Each row is a point on a landscape with many peaks, with its height.
From any point a climber steps to the highest of the 5 points nearest to it. It stops when none of these is higher. Distance is the straight distance between rows; heights are no part of it.
k90: [138,67,108,140,91,96,85,109,88,75,111,71,99,117,103]  h=754
k907: [102,107,90,92,79,99,88,100,98,119,88,114,104,93,98]  h=363
k970: [63,118,87,71,115,101,110,88,107,111,90,135,84,71,118]  h=788
k206: [96,108,80,77,79,101,93,95,98,118,85,122,90,93,101]  h=543
k841: [67,135,114,89,126,107,111,88,111,108,92,120,116,74,103]  h=220
k675: [63,129,99,79,115,101,107,85,109,112,90,129,97,76,110]  h=771
k811: [88,123,108,97,101,100,99,96,97,110,94,106,113,91,98]  h=678
k521: [91,93,50,57,89,91,118,94,101,118,90,129,70,90,105]  h=485
k643: [68,120,89,74,110,98,105,87,107,113,89,130,90,75,110]  h=815
k181: [79,96,46,59,102,94,126,87,107,113,98,128,65,81,113]  h=377
k98: [102,70,146,121,139,105,114,121,116,55,119,74,85,135,92]  h=430
k587: [82,120,128,110,126,100,115,97,107,97,104,87,128,101,98]  h=475
k716: [117,70,131,134,116,101,97,115,96,60,123,68,91,128,99]  h=23
k15: [85,100,57,59,95,96,113,91,107,118,91,128,74,87,107]  h=490
k732: [74,120,87,74,100,102,104,86,108,115,92,128,92,83,104]  h=791
k972: [102,92,135,124,132,102,112,110,110,73,120,68,112,126,96]  h=722
k997: [105,64,150,119,138,107,113,122,112,51,118,79,79,137,90]  h=431
k431: [111,101,85,83,68,103,86,106,93,119,83,114,97,101,97]  h=333
k792: [146,71,95,136,74,96,76,111,86,90,102,77,109,107,94]  h=580
k785: [129,92,98,117,74,100,79,108,86,107,97,89,109,105,94]  h=460
k508: [110,69,140,124,130,107,108,115,108,57,121,74,88,133,93]  h=456
k8: [114,105,100,107,82,103,86,102,95,109,97,97,110,99,93]  h=366
k911: [77,130,103,88,107,102,102,91,103,111,92,120,104,80,104]  h=735
k882: [98,90,52,61,80,97,111,99,94,119,87,124,77,96,99]  h=498
k313: [71,127,119,95,121,104,105,92,104,105,94,110,122,84,103]  h=173
k152: [92,83,32,54,93,85,133,92,103,115,98,124,68,88,107]  h=416
k249: [89,116,85,76,90,99,92,92,97,117,87,125,95,87,100]  h=667
k535: [107,102,80,79,68,100,87,104,93,120,87,119,96,97,96]  h=399
k87: [126,68,120,140,104,101,93,109,94,69,116,66,96,125,106]  h=273
k826: [125,89,110,129,89,98,86,104,92,92,107,76,112,110,98]  h=589
k347: [120,98,93,106,70,101,75,106,91,109,89,97,109,99,92]  h=370
k925: [107,107,118,122,106,103,102,99,99,93,110,79,123,104,97]  h=626
k812: [114,83,126,133,116,103,99,106,102,73,120,66,104,123,98]  h=539
k364: [104,114,101,104,88,100,88,99,98,114,92,102,115,98,93]  h=371
k693: [112,76,132,130,125,102,105,110,107,64,124,68,99,127,98]  h=548
k782: [140,78,104,136,81,97,80,105,84,90,109,75,107,112,96]  h=688
k830: [128,89,106,123,81,100,84,104,89,104,101,84,113,106,93]  h=517
k899: [103,97,71,73,68,100,94,104,93,119,85,124,84,99,97]  h=455
k780: [137,85,97,128,71,101,77,104,87,101,96,84,110,106,90]  h=540
k397: [116,101,108,122,91,99,88,102,94,100,102,84,116,104,95]  h=518
k539: [94,108,131,117,133,103,115,101,106,84,114,74,124,111,92]  h=714
k327: [56,131,98,76,125,102,112,85,115,111,90,133,96,68,117]  h=707
k295: [89,102,61,62,89,96,108,94,98,118,88,129,77,90,106]  h=546
k530: [81,124,96,85,99,103,96,93,101,112,93,122,101,85,106]  h=758
k817: [82,128,120,101,117,105,106,95,104,108,97,100,120,85,98]  h=368
k233: [83,109,76,71,90,95,98,95,103,121,90,127,85,84,107]  h=671
k686: [96,86,48,56,84,92,121,100,98,119,92,126,74,92,103]  h=491
k391: [122,83,120,134,106,101,91,105,94,82,115,68,105,117,98]  h=436
k572: [106,112,112,112,98,99,90,99,97,105,105,88,120,100,95]  h=489
k343: [93,114,93,87,84,101,92,97,96,118,87,114,103,93,101]  h=551
k320: [129,77,115,138,95,101,90,105,93,79,114,68,106,118,102]  h=606
k798: [74,111,71,65,101,96,112,87,108,114,93,131,76,78,112]  h=682
k853: [94,119,121,113,109,103,105,98,100,101,102,89,126,98,96]  h=679
k860: [96,104,131,117,124,101,110,103,107,85,115,71,123,113,95]  h=726
k496: [108,91,127,123,117,99,108,107,107,78,117,69,111,118,95]  h=798

Call two points neighbours if one is among the 5 nearest of the other. Go from one point of each pair to the other, from neighbour to neighbour, staying as high as possible. Name the lowest point that can't be avoided.
k90 and k853: k397
k496 and k853: k925
k853 and k643: k811

Where does a climber stop that starts at each point below?
k347: k90
k841: k643
k899: k643
k716: k496
k508: k496
k997: k496
